A landscape with many valleys, sampled at points; each row gives a point and its height.
A ball rolls from a point to the lowest of its 4 nearest points, and stops where none of them is lower. Distance is the straight distance between rows; heights are no part of it.
Z_170: [ -8 -11 -10  10   2  -3   8  -1   3  14   1   1 -16   2 -15   6   5   1
   9  -8   6  -9  -9  -7   1 -13   4 -17  -7  -5 -10   0   5  10 -14  -9
 -10  11  -9  15   1]  h=141
Z_673: [ -3   9  56  -4 -30 -25  54 -27 -10  15  -1  22 -29   6   6 -25   9   6
  59   7 -20 -33   2 -69  30 -22   6 -16  -8   1 -20  32  22  13 -37 -17
 -25 -20 -20 -24  -6]  h=450
Z_396: [-27   7 -36  18  15  21   5 -14   5  23  -2   3 -43   6 -19   4  -2  -7
   7 -16   9 -27  18 -12  -4 -15   8 -11   5  18 -11  17  -9  20 -26 -19
   0  22   3  -3  -6]  h=224
Z_921: [ 47   2  57 -39 -31 -15   3  11 -22 -12   5 -20  42  13  33 -12  -6  15
 -23  10 -29   9  -4  11  37  20 -14  -7 -19  -8  27  -5  10 -13  10   5
  -4 -26 -10 -12  14]  h=675
Z_427: [ -9 -12 -29 -15  20   6 -56  19  19 -22  -2 -20  33 -14   7  17 -12   0
 -43  13  25  35  12  54 -20  28 -12  18   8   1  21 -31  -9 -23  37  27
  37   0   9  17 -10]  h=414
Z_736: [  0   8  39  -2 -22 -16  29 -12  -8  -1  -2   5   4   6  -4 -12  14  11
  30   5 -11 -18 -16 -39  21 -14   3   3  -4  -7 -22  13   7  -3 -16   1
 -24 -16 -10  -8   3]  h=557
Z_297: [-15 -19 -46   0  34  18 -60  23  19 -28   1 -12  26 -19   1  32  -2  -5
 -41   0  26  40  14  62 -19  26 -11  20   9   2   6 -32 -13 -21  40  38
  43   0  23  20 -10]  h=390
Z_239: [-45  15 -41  36  16  23  24 -19   7  27 -17  26 -52  -4 -30  17  16 -22
  27 -22   2 -39  15 -30 -19 -37  28  -4  26  32 -31   9 -14  13 -32 -26
 -14  22  13  -9 -19]  h=412
Z_748: [-15  -4 -46  16  24  21  -7  -2   4   8   8  11 -15  -3 -17   7   8 -14
  -4 -17   9  -7   6  17  -8  -7  12 -13   5   5  -6  -8 -12   9  -7   0
  11  20  -5   8  -1]  h=372
Z_390: [-26  20 -32  23  14  21  11 -15   4  24  -5  10 -49   0 -29   0   3 -10
  21 -11  11 -33   9 -21  -5 -27  15  -5  20  27 -18  15  -5  18 -32 -20
 -15  27   2  -9  -6]  h=293
Z_119: [-17 -12 -57  17  43  23 -19   7  17  -6  10  13 -12 -18  -6  17   1 -17
 -12 -16  11  17  23  32 -11   6   0   1   8   4   0  -9 -14   0  21   6
  31  17   9   9  -5]  h=566
Z_943: [ 23   0  15 -19 -14  -1 -14  11  -3 -22   0 -15  47  13  17  -1 -18   5
 -31  16  -7  18  -7  24 -10  29 -18  12  -2 -15  20  -6  -7  -8  34   4
  15 -20   1   1  14]  h=402
Z_509: [ 40   3  48 -32 -24  -5  -6  10 -16 -16  -3 -11  50  11  25 -11  -6  15
 -28  11 -24  12  -4  14  21  25 -19   5 -15 -10  31  -2   5 -14  13  10
   3 -28  -9 -15  14]  h=505
Z_975: [-18 -18 -57  14  42  27 -26  12  15 -11   9  11 -10 -18   6  24  -3 -16
 -19 -14  10  20  25  37 -15   8   3   3   5  -5  -2  -9 -17  -1  25  13
  34  16  16  17  -6]  h=435
Z_544: [  2 -10 -19 -22  11  -2 -56  23  11 -31   1 -19  40  -1  22   9 -11  -7
 -46  16  25  37   4  52 -30  39  -9  16   7  -4  37 -42  -1 -24  37  21
  36   1   9  19  -4]  h=614
Z_545: [-10  -9  13  10 -10  -9  30  -7 -11  15   5  12 -13   4   1  -8   2  -3
  33  -1  -9 -22  -8 -43   4 -17   3 -12 -14  -9 -24  20   6  11 -25  -9
 -18  -4  -4  -8   4]  h=166
Z_306: [-17  14 -16  17  -4  14  28  -7   2  28  -2   0 -52   1 -24 -15  -6  -6
  33  -4   7 -29   0 -45  -1 -28   8 -21   4  18 -26  16  10  25 -40 -26
 -20  16   4  -6  -4]  h=670
Z_507: [ 50 -12  19 -23 -15  -3 -23  21  -7 -31   3  -9  53   5  24  -3 -11  -5
 -36  17 -15  28 -11  35  -6  37 -12  10 -12 -13  33 -25   0 -16  40  15
  17 -20   4   5  13]  h=226
Z_122: [  2  -6 -14 -21   9  -4 -49  18  14 -25  -3 -22  39   0  10  11 -10   0
 -40  17  18  32   6  46 -24  31 -13   8   6  -6  24 -26  -4 -16  38  13
  29  -4   4  19  -7]  h=543
Z_950: [ 17   6  17  -8 -10 -10  -7   6  -5  -9  -8  -4  25   1  13  -4  -5  12
 -15   8   3  17 -19  12 -11   9 -14  15   4 -14  11  -4   3  -6  17   6
 -10  -3   8   1   9]  h=208
Z_7: [-15 -15 -47  13  33  15 -23   4  14  -9   8  10  -7 -16   5  20   2  -7
 -13 -10   9  14  21  38 -10   5  -1   3   3  -1   5  -8 -16  -8  20   6
  28  12   9  11 -11]  h=494
Z_723: [-34  15 -49  23  28  37   6  -7   9  20  -3  15 -37  -2 -25  18   4 -15
   5 -19   7 -23  19  -5 -17 -18  11   2  22  24 -21  19 -21  21 -15  -8
   0  21  12  -1  -9]  h=409
Z_661: [ -6 -14   6  10  -8  -7  18  -3  -1   7   1   1  -5   2 -12   0   9   4
  25  -3  -3 -10 -20 -20   5 -19   2 -15  -5  -8 -19   9   4   5 -12  -5
 -17  -1  -3   6   6]  h=150
Z_823: [-15 -11  -4   7  -5  -3  20  -8  -2  17   3   2 -23   5  -5   1  -4   1
  22  -9  -1 -17  -9 -28  -1 -16   8 -20  -9  -7 -18  14   5  12 -22 -14
 -13  12  -5   2   2]  h=234
Z_852: [ 11   5   8 -13  -3  -7 -19  13   5 -17  -5 -17  28   4  10   1 -15   8
 -25  13  11  21 -13  25 -20  18 -20  15   6 -11  15  -5   2  -4  28  11
   2  -7   0  10  11]  h=329
Z_194: [ -1  -8  20  10 -14 -11  27  -5  -9   6   1   6  -6   5  -4  -3   6   3
  31   4  -9 -17 -20 -35   8 -16   4 -10 -11  -7 -24  16   4   5 -20  -2
 -21  -5  -6  -4   5]  h=155
Z_270: [-12 -14  -9   7   6 -10  -9   1  16  -3   0  -4 -10 -11   1   8   3   3
   2  -2   6  11   2  18  -4  -3   3   3  -4  -8   8  -4  -2  -6  15  -4
   7   9  -2  13  -1]  h=245
Z_616: [ 26  11  35 -19 -14  -3   2   8 -15 -18   3  -9  39  14  18 -12 -11  11
 -20  12  -7  12 -14  11   5  16 -19  15  -6  -7  21   1  -1  -7  12   3
  -4 -21  -4 -13  17]  h=106
Z_217: [  6  -1  17   4 -12 -20  -2  -4   2   3  -5  -5  13  -2   6  -4  -4   9
  -2   6  -1  10 -13   5 -11   4  -6  16  -6 -14   9  -3  -2  -8  12   0
 -10  -1   6   2   7]  h=367
Z_650: [-11 -19 -41  -6  27  15 -66  29  17 -27  -1 -19  33 -19   9  23 -12  -5
 -48   5  27  47  12  61 -26  37  -8  25   6   3  21 -41 -16 -33  38  34
  49   4  26  13 -12]  h=518
Z_444: [-16 -23 -63  10  49  17 -41  15   9 -18   0   8   1 -16  10  37  -3 -15
 -34 -14  12  25  18  44 -28   8   2  12   4  -7  -4 -20 -18  -7  29  26
  34  12  22  14  -5]  h=323
Z_245: [ -5  -9   8   6  -5 -17   0  -3  10   1  -1  -5  -2  -5  -1   2  -2   7
   5   2   5  11  -5   7  -4  -1   0   6  -4 -12   6   0   1  -6  12  -5
  -3   3   2   9   2]  h=510
Z_672: [-14   2   8  15 -18   3  38  -9  -5  24   5  10 -35   3  -6 -16  -8  -3
  46   2  -2 -30   1 -51  10 -17   0 -20 -11  -1 -27  27  10  17 -29 -24
 -23   3   1  -9   6]  h=255
Z_57: [  4  12  42  -6 -24 -16  26 -14  -2   1   1   0  12   6  -6 -12   7  10
  23   5  -9  -7 -13 -30  21  -6   1   7   1   0 -11  16   9  -7 -10   4
 -21 -21  -9  -9   0]  h=705
Z_829: [-17   0  -4  16  -5   2  23  -5   0  25   1  -2 -38   2  -6  -8  -5  -3
  31  -2  -1 -22   2 -37   1 -19   0 -26  -9   0 -20  23   6  23 -28 -23
 -12  14  -2  -4   3]  h=410
Z_182: [-14  14  -4  20 -12   8  38 -10   2  31   1   8 -51   4 -24 -20   0  -7
  42   2   5 -33  -3 -51   1 -22   6 -21  -3  15 -27  21  11  25 -41 -27
 -24  14   0  -9  -3]  h=594
Z_428: [-26   0 -33  15  13  15   2 -15   2  22   0   7 -31   4 -15   7  -3 -10
   5 -17   8 -24  19  -8  -8 -16  12 -16   4  12  -8  11  -8  19 -19 -15
  -1  21  -1  -1  -8]  h=206
Z_814: [-40  19 -52  26  26  30  11  -9   9  24  -5  16 -42  -4 -25  14  13 -15
  12 -22   9 -28  12 -10 -16 -24  15   3  25  28 -25  16 -17  16 -19  -8
  -8  26  13  -5 -10]  h=471
Z_415: [ 12  20  59 -13 -28 -18  32 -15  -7   0  -5   0   8   8  -7 -20   9  17
  27   6 -17 -13  -7 -39  28 -12   5   2  -1   1 -16  18  11   1 -21  -1
 -25 -25 -15 -17  -5]  h=302
Z_874: [ -5 -10 -12  -5  15 -10 -34  12   8 -12  -5  -3  11  -9   8  11   2   6
 -22   8  20  18   1  32 -20   4  -8  11   8  -7  12 -17   2  -7  16  14
   8   5   2  14   2]  h=156
Z_711: [ -6  -9  -4  11  -3  -9   6  -1  13   2   2   0 -10  -6 -19   3   5   1
  11  -6   4   0 -11   3   6  -7   3  -8  -2  -6  -3   5   2   2   2  -5
  -5   7  -6  13   0]  h=193
Z_751: [ -2  -6  17   8 -15  -9  19  -2   3   6   1   2  -1   1 -12  -2   7   7
  23   1  -6  -8 -17 -17   6  -8   0  -3  -3  -9 -19  11   5  -1  -4  -1
 -14  -8  -3   1   5]  h=74
Z_703: [ 61  -9  36 -27 -19 -10 -20  20 -14 -28   9 -13  54   2  30 -10   4   4
 -35  17 -22  27  -8  38  15  33 -12   9  -9  -9  40 -23   3 -23  32  22
  10 -28  -2   1  15]  h=287
Z_79: [ 49  -9  30 -27 -15  -7 -16  14 -12 -25   7 -12  53  10  25  -6  -5   0
 -37  12 -22  20  -7  32   5  29 -11   6 -13 -12  32 -23   1 -20  32  16
  12 -23   1   0  13]  h=281
Z_861: [ 16  10  29  -3 -14 -13   4  -1 -13  -4  -1  -1  23   3  13 -12  -5  10
  -4   7  -5  12 -20  -1  -6   9  -8  21  -6  -7  11   0  -1 -13   5   1
 -14  -8   0 -12   9]  h=104
Z_590: [ -5 -13  -6   9   4 -12  -1   1  14  -1   7  -7  -7  -9  -9   5   4   7
   9  -3   9   4  -4   8   2  -4   1  -5   0  -8   2   4   0  -1  10  -5
   4   3  -1  15  -1]  h=285
Z_429: [-15 -15 -29  12  22  -1 -20   2  13  -6   4   3  -9 -16   4  14   4  -2
  -4  -8  13  10  16  28  -4  -3   2  -4   3  -7   9  -6  -9  -8  16   1
  18  11  -2   9  -4]  h=211
Z_601: [-34   4 -59  15  27  37  -4  -9  10  23   2  12 -22   0 -16  19   2 -21
 -12 -26   9 -14  17   9 -31 -13  15  -1  10  10 -22   7 -24  15  -4  -3
   9  20  12   6 -10]  h=384
Z_440: [-15   9  -9  17  -3   7  34  -5   1  27  -2   4 -49  -3 -18 -14  -7  -6
  36  -2   3 -27   4 -45   2 -21   0 -20  -1   8 -23  21   8  24 -35 -26
 -13  13  -1  -3  -3]  h=652
Z_362: [  5  19  69  -9 -36 -31  55 -28 -13  11  -2  20 -24   8   6 -28  16  10
  57   6 -30 -27   3 -69  28 -22  11 -16  -3  -3 -23  30  33  20 -39 -18
 -28 -18 -21 -30  -8]  h=493
Z_994: [-13 -10  10  12 -11  -6  29  -8  -5  23   6   4 -22   6  -3  -4  -3  -4
  34  -2  -3 -21 -10 -41   4 -16   6 -19 -15  -4 -24  21   5  16 -23 -18
 -16   2  -3  -3   3]  h=179
Z_261: [ 53  -7  36 -29 -22  -4 -12  14 -18 -25   6 -12  53  10  30  -7  -4   1
 -31  11 -25  20  -8  29  13  30 -12   6 -14 -15  34 -20  -1 -21  26  17
   6 -24  -1  -7  13]  h=333
Z_253: [ 10  11  36  -4 -26 -17  14 -16  -7   2  -4  -4  14   3   3 -16  -2   8
   6   4 -10   2 -12 -15   5   7  -1  19  -5  -2   4   3  -3 -14  -2  -2
 -15 -17   1 -12   2]  h=209
Z_149: [ 65  -7  43 -32 -13 -15 -28  32 -11 -34  14 -19  55  -1  34  -5  -5  13
 -39  27 -24  37   0  43  26  35 -19  19  -9  -7  46 -15   9 -29  49  38
  12 -26   5  -2  12]  h=303
Z_48: [ -2   4  49  -4 -27 -24  44 -20 -20  12  -1  18 -21  11   8 -24   9   3
  49   5 -24 -28   0 -61  23 -17  11 -12  -8  -4 -22  29  18  12 -33 -16
 -25 -16 -16 -27  -5]  h=348
Z_495: [-18  16 -23  17   1  12  23 -13   4  28  -4   5 -54  -2 -26  -8   1  -9
  27  -9   6 -28   6 -35  -1 -22   8 -16   9  19 -20  19   5  25 -37 -26
 -13  21  -2  -4  -8]  h=709
Z_749: [ 29  25  60 -23 -26 -21  17  -8 -20   0  -2  -5  20  12  16 -26  -1  14
  -2   5 -17   7 -12 -20  17   6   0  12 -10   1  14  -2  15  -6 -17  -4
 -12 -21  -8 -19   5]  h=197
Z_827: [  7  16  45  -5 -26 -16  16 -15  -5   0   0  -5  14   6   2 -19  -1  14
  15   3 -11  -1 -11 -20   9  -2   1  13  -6   1  -2   9  -1 -14  -2  -1
 -17 -19  -2  -9   3]  h=364
Z_185: [ -9 -14 -27  -1  25  -7 -39   7   5 -11  -3   3   8 -14  10  21   2   1
 -20   2  17  19   7  40 -15   2  -1  10   8 -10  13 -19  -4 -12  18  20
  10  12   4   8  -4]  h=83
Z_603: [-23   0 -13  15   1   7  17 -12  -2  25  -1  -1 -38   6 -13  -2  -8  -2
  21  -8   3 -24   4 -30   2 -18   5 -24  -4   5 -19  17   3  20 -27 -24
  -9  16  -2   0  -1]  h=601
Z_121: [  4   0  23   7 -17 -15   8  -9   4  -1   1  -4   6  -3   1  -2  -2   8
  10   2  -2   4 -11  -4  -3   4  -3  15  -4  -9   0   7  -3 -11   9  -3
 -12  -7   5  -1   2]  h=531
Z_690: [-26  15 -36  17  15  18   8 -13   3  24  -1   4 -42   6 -23  -1   0  -5
  14 -12  10 -24  15 -21   0 -24  10 -11  12  22 -14  15  -7  19 -27 -19
  -1  18   0  -6  -8]  h=252
Z_952: [-12 -11 -42  -2  34  15 -54  22  16 -24  -3 -10  27 -20   1  26  -2   4
 -39   4  22  32  12  59 -15  18 -12  19  12  -2  11 -28 -10 -18  34  32
  33   1  13  14  -5]  h=322
Z_466: [ 15  17  52 -14 -29 -16  16 -14 -14  -4  -7  -3  14   9  14 -23   1  12
   9   6 -16  -1 -10 -21  12   1   1  13 -10   1   9   3   7  -7 -11  -3
 -16 -20  -3 -18   0]  h=240
Z_393: [ -9  10  12  14 -19  -1  50 -13  -6  27   5   9 -36   3 -11 -24  -2  -5
  56   4  -1 -36  -1 -62  14 -22   3 -19  -7   5 -30  25  12  16 -34 -22
 -20   5  -6 -14   0]  h=383
Z_278: [-11 -15  -8  12  -5  -4  16  -5  -4  16   3   2 -17   6  -9  -3  -1  -1
  17  -6   0 -12 -12 -23   3 -16   9 -20  -8  -8 -15   8   5   9 -18  -7
 -10  10  -5   9   3]  h=217
Z_733: [  4   8  59 -12 -24 -34  44 -21 -16   6  -6  18 -13   6   7 -22  13  10
  45   4 -21 -27  -5 -60  25 -23   8 -10  -8  -4 -27  23  22  13 -37 -12
 -27 -20 -17 -26  -4]  h=298
Z_21: [ 12  -1   5 -19  -6  -4 -32  17  10 -23  -7 -22  45   7  15   3 -12   2
 -37  16   6  27  -5  34 -21  32 -15  11   0  -9  22 -20  -3  -8  39  12
  16  -9   6  15   4]  h=388
Z_923: [ -1  -5 -12 -13  14  -6 -33  18  14 -16  -6 -16  21  -5   2  13  -3   8
 -31  11  26  22   0  39 -12  12 -13  15  12 -11  14 -16  -1  -8  26  15
  11   5  -3  15   0]  h=319
Z_399: [ 70  -7  58 -33 -23 -25 -14  23 -22 -23  12 -20  48   2  29 -10   4  19
 -35  20 -26  32  -8  36  36  28 -20   7 -17  -9  44 -21  15 -35  33  28
   5 -24  -4   2  15]  h=356
Z_177: [-31  16 -39  28  17  26  10  -9   5  26  -6   9 -45   3 -28   5   0 -10
  10 -13   6 -28  15 -16  -2 -19   8  -3  19  27 -16  19 -10  20 -27 -15
  -8  22   5  -6  -8]  h=249
Z_991: [ 38  16  46 -25 -19  -7   6  10 -22 -15   3 -10  37  12  19 -14  -6  18
 -17   9 -16  10 -10   3  24  16 -14  10 -10  -1  24   1   9  -9   3   0
  -6 -22 -12 -17  16]  h=94
Z_84: [-32   9 -42  18  17  25  -3 -13   6  23   1   5 -36   5 -19  11   1 -11
   4 -13   8 -21  19 -10  -8 -16  13 -10  14  16 -15  13 -16  17 -22 -12
  -1  23   7  -4  -5]  h=228
Z_832: [  2  -3   1  -5   0 -18 -16   8   3  -5  -8  -7  13  -2  12   7  -4  10
 -16   4  11  19 -15  19 -21   5  -5  15   0 -15   9  -7   2  -7  16   5
  -4   2   6   7   4]  h=262
Z_652: [-24  -3 -19  14   5   4  12 -11   4  24   1   2 -33   5 -11  -1  -6   0
  15 -12   3 -17   8 -23  -2 -15   8 -22  -4   6 -14  14  -1  24 -26 -21
  -5  19  -5  -2  -4]  h=723
Z_208: [-16 -15 -37  -9  26  12 -57  24  18 -27   1 -19  34 -19   6  23  -8  -2
 -38   5  29  39  14  58 -21  30 -10  21  13   1  14 -32 -14 -22  41  31
  38  -1  17  16 -12]  h=401
Z_198: [ -5   9  37   2 -26 -11  56 -20 -10  16   4  21 -33   8  -4 -30   3  -5
  60   6 -11 -38   0 -67  25 -20   1 -18  -3   1 -26  27  15  17 -35 -18
 -23  -9 -15 -15  -3]  h=535
Z_143: [  2   7  49  -6 -17 -26  37 -17 -18   7  -1  14  -7   6   3 -17  10   6
  41   7 -17 -25  -9 -51  21 -22  11  -4  -4  -3 -24  22  18   5 -34  -4
 -27 -17 -15 -19  -4]  h=225
Z_686: [ 60  -4  50 -35 -23 -16 -12  16 -18 -20   5 -10  48  13  29 -12   3  11
 -32  16 -28  17  -6  25  25  25 -12   4 -19  -9  33 -21   8 -23  22  17
   1 -22  -6  -6  13]  h=382
Z_409: [ 30 -11   3 -23  -3  -2 -36  22   3 -37  -5 -15  46   6  27  12 -11  -9
 -44  19   2  35  -5  42 -23  42 -17  12  -3 -11  32 -29   4 -13  45  12
  25  -6   8  19   8]  h=306
Z_841: [-19 -26 -53   8  48  20 -43  22  10 -25   1   7  10 -23   7  39   0  -7
 -34 -10  18  30  15  48 -22   8  -1  12   5  -5  -5 -25 -12  -6  30  34
  30  13  23  16  -3]  h=305
Z_535: [ 36  10  46 -26 -20  -8   4  10 -17 -16   4 -11  41  10  23 -16  -6  13
 -19  13 -19  10  -7  13  26  24 -19   5 -10  -8  26   0   6  -8  11   6
  -1 -25  -8 -14  16]  h=320
Z_498: [ 25  25  68 -28 -36 -23  29 -18 -10   7  -1 -10  16  14   9 -24   1  15
  12   9 -20   2  -7 -33  23   1   6   3 -12   5   5   5  20  -7 -17  -8
 -15 -26  -7 -20  -1]  h=127
Z_394: [ 39  25  63 -29 -31 -13  18   2 -27  -4  -4  -6  29   9  18 -26  -1  14
  -8  10 -18  10 -19 -18  27   8  -8  10 -12   3  21  -4  21  -5 -12  -8
 -16 -19 -15 -16  11]  h=254
Z_37: [-33   7 -51  19  27  29  -2 -13   5  25   0   9 -26   6 -14  15   3 -15
  -5 -22   9 -20  17   2 -16 -13  16  -2  12  16 -20   9 -21  16 -12 -10
   7  21   6  -1  -9]  h=300
Z_737: [-12  -7 -52  18  30  25 -14   5  16  -4  11  12 -11 -17 -12  13  -1 -16
  -4 -17  12   6  15  28 -10   0   4  -1   6   2   1 -10 -13   2  11   4
  28  17   4  13  -3]  h=590
Z_213: [-17 -19 -54   6  41  25 -62  28  19 -30   0 -13  24 -23   1  33  -6  -7
 -51  -1  24  47  16  64 -22  30  -8  21  11   0   7 -35 -17 -22  45  38
  45  -5  34  24 -12]  h=436
Z_653: [ -9 -13 -36  12  18  10 -12  -1  11  -1   9   6 -18  -9 -13   9   4  -3
  -1  -9  12   5   9  21   2  -5   4  -6   3  -1   2  -7  -8  -1   3  -1
  18  14  -9  15  -5]  h=202
Z_640: [-10 -10 -27  15  14   4  -5  -5   7   4   4   4 -16  -7 -18   9   8  -2
   0 -12  11  -3   5  10   1  -4   6 -13   3  -1   1  -6  -5   1  -2  -3
   3  14 -12  16  -3]  h=120
Z_381: [-13  -4 -67  19  35  37  -7   4  12  -1  11  13 -15 -10 -11  16   6 -24
 -14 -19  14  -1  10  23 -23   3   7  -1  12   6  -7  -7 -14   9  10  10
  28  20   6  12  -9]  h=699
Z_413: [-15 -11 -43   9  25  12 -14   2  12  -2  10   7 -11 -17  -8  11   5  -6
  -5 -12  11   5  14  27   0  -1   1  -5   5   3   9  -6  -9  -4  10   4
  22  16  -1  12  -4]  h=347
Z_254: [-27  19 -35  25  11  20  20 -14   1  26 -14  15 -53  -1 -35   3  10 -13
  26 -16   4 -34   8 -32  -6 -33  18  -7  22  32 -23  13  -6  20 -31 -21
 -20  25   4  -6 -15]  h=344
Z_295: [-22  19 -19  23   0  15  28 -20   4  34 -13   6 -60  -1 -32  -7   6 -11
  29 -13   5 -36   3 -45  -9 -33  21 -18  12  24 -28  11   4  27 -43 -24
 -23  23   3 -10 -15]  h=411
Z_925: [  4   8  35   2 -21 -14  21 -11   2   3  -4  -4  10   2  -3 -13   0   8
  22   4  -8  -2 -14 -22  11   0   1   9  -4  -2 -10  12  -1  -9   1   2
 -17 -16  -1 -10   4]  h=413
Z_443: [ 39  -5  35 -27 -18  -5 -11   9 -10 -20   5 -12  49  11  29  -7 -12   1
 -30  11 -18  20  -8  27   7  28 -17   6 -10 -11  27  -9  -4 -14  28   9
   6 -29  -3 -11  15]  h=375
Z_977: [ -4  -2  25   7 -16 -12  12  -5   7  -1   3  -5   6  -4  -7  -5   3  10
  21   3  -4   1 -18 -11   4  -4   0   5  -3  -7  -7   9   0  -8   4  -3
 -12 -11   0   5   5]  h=313
Z_564: [ 13  23  65 -21 -28 -26  37 -18 -13   0  -7   8   1   5  -3 -19  14  15
  31   7 -22 -15 -12 -47  28 -20   5   0   0   0 -19  19  20   9 -31  -4
 -30 -21 -14 -22  -4]  h=136
Z_519: [ -4  -9   6  10  -8  -8  11   2   4   4   1  -1  -6  -1 -14   1   6   4
  21  -1   1  -4 -18 -10   6  -8  -3 -10  -1 -10 -12   7   4   3  -5  -8
 -12   1  -5   8   4]  h=196
Z_69: [-10 -11 -22  12  12   4   0  -3   6   7   3   2 -17   0 -17   7   9   0
   8 -10   9  -5  -7   0   2 -10   6 -15  -2   0  -2  -3  -1   6  -7  -5
  -1  11 -11  16  -1]  h=87
Z_893: [-29   1 -45  15  22  23   0 -19   2  21   0   9 -29   4 -15   9   0 -14
  -6 -21   8 -19  18  -3 -12 -14  14  -8   3  14 -12   7 -17  16 -17 -11
   9  21   5   0 -10]  h=227
Z_328: [-16 -10 -31  13  11  10  -1  -7   2  15   2   8 -22   6 -16   2   4  -6
   4 -13   7 -15   4  -3  -2 -14  11 -20  -2   4  -5   0  -6  15 -15  -9
   3  18 -10   8  -4]  h=130
Z_343: [ 48 -16  11 -20  -5  -4 -31  32  -3 -44  -1 -11  49   4  31   6  -9  -3
 -41  26 -11  40  -9  46 -10  48 -19  14  -2 -11  38 -24   5 -18  51  20
  21 -12   3  18  18]  h=231
Z_171: [ 41  21  59 -35 -23 -12  12  10 -24 -13   3 -12  33  16  19 -21  -8  19
 -11  12 -24  11  -9  -7  33  17 -18   6 -13   0  32   5  19  -6 -10  -1
 -14 -20 -14 -17  16]  h=336
Z_155: [ -7  -4  37   5 -23 -18  34 -13 -16  12   0  17  -9   8   4 -12   4  -1
  39   4 -12 -25  -8 -50  14 -16   4 -11 -13  -8 -23  22  10   9 -27  -8
 -21 -10 -10 -14   4]  h=200
Z_20: [ 21  31  72 -28 -34 -28  35 -20  -9   4  -6  -9   8   9   3 -25   2  19
  19   7 -18  -5 -11 -41  31  -7   3   0  -8   5  -6  13  22   2 -23 -12
 -18 -24 -13 -18  -4]  h=70
Z_299: [ -9 -16 -14   0  17 -13 -26   6   8  -7  -2  -3  -3 -12   8  14   2   5
 -14  -2  14  18   7  30 -13   0   2   6   3  -8  12 -15  -2  -9  14   8
   8   9   3  11  -4]  h=140
Z_648: [-14  -6  12  10 -16  -6  33  -7  -6  24   2   8 -26   4  -1 -13  -3  -3
  43   2  -5 -28  -3 -44   8 -19   3 -21 -11  -7 -24  24   7  16 -28 -16
 -22   0  -6  -8   4]  h=186
Z_637: [ 36  22  53 -22 -23 -14  11  -3 -25  -8  -5  -2  23  11  18 -22  -1  11
 -11   8 -15   3 -12 -12  21  10  -8  14 -10   2  21  -3  13  -6  -8  -2
 -13 -14  -6 -17  11]  h=251
Z_183: [ 26 -10   5 -24  -4  -5 -33  20   5 -25  -2 -18  46  10  22   2 -14  -1
 -43  18   3  29  -6  37 -23  39 -12   9  -3 -16  28 -26  -3 -11  42   4
  21 -14   5  14   8]  h=332
Z_418: [ 60 -14  22 -21  -7   0 -30  31  -5 -45   2  -8  49  -1  30   1 -15  -1
 -37  21 -15  41  -7  44   1  43 -21  16  -7 -17  41 -22   4 -19  47  26
  16 -20   7   7  14]  h=67
Z_996: [-14 -17 -43  -1  35  11 -43  19   7 -23   0   2  12 -22   7  27   2  -2
 -28  -1  20  23   8  48 -15   3  -4  12  11  -8   6 -25 -12 -12  24  29
  25   9  12  14  -7]  h=210
Z_275: [-13 -13 -21  11  16  -5 -16   4  13  -3   0  -1 -14 -11  -2  11   6  -1
  -2  -6  11   9  11  27  -2  -2   6   0   0  -6  10  -5  -2  -7  15   2
  12  10  -2  15  -3]  h=192
Z_582: [ -8  -8 -26  -7  22  -1 -47  23  13 -21  -6 -13  27 -14   3  22   0   9
 -33  11  29  28   7  46 -14  17  -8  16  12  -4  13 -23  -5 -13  31  24
  21   3  -1  16  -2]  h=474
Z_609: [-18  -2 -56  12  27  33  -8  -3   1  14   8  16 -15   0 -12  13   5 -21
 -11 -23  10 -11  11  14 -16  -8  15  -8   7  10 -14  -8 -13  10  -5   5
  14  22   8   6  -7]  h=536
Z_330: [-33  17 -28  26   7  14  24 -19   8  33 -16  15 -57   3 -32   3  17 -15
  27 -16   1 -40   8 -41  -7 -37  27 -14  23  31 -28   8  -2  16 -41 -25
 -21  20   7 -12 -20]  h=376
Z_339: [-41  17 -52  33  22  34  16 -12   8  27 -12  28 -47  -6 -28  18  14 -20
  16 -19   3 -31   9 -16 -24 -27  26   3  26  29 -23  11 -14  12 -20 -14
 -12  29  12  -3 -14]  h=522
Z_382: [-17  -1 -38  15  19  15  -4 -14   4  20   4   8 -24   4 -15   8   2 -11
   0 -18   8 -20  12  -5  -7 -15  13 -13   2  11 -14   3 -12  14 -18  -8
   6  18  -6   4  -2]  h=174

Where does a ball stop that starts at each point below?
Z_122: Z_418
Z_609: Z_69
Z_737: Z_69
Z_673: Z_20
Z_672: Z_751
Z_823: Z_751
Z_306: Z_69
Z_814: Z_69
Z_440: Z_751

Call two points neighbours if one is among the 4 nearest of the other. Go from one point of each pair to the other, from neighbour to neighbour, staying as low as possible. Name the highest point that can't be avoided.
Z_751 / Z_20: Z_143
Z_185 / Z_861: Z_466
Z_751 / Z_185: Z_653
Z_69 / Z_751: Z_519
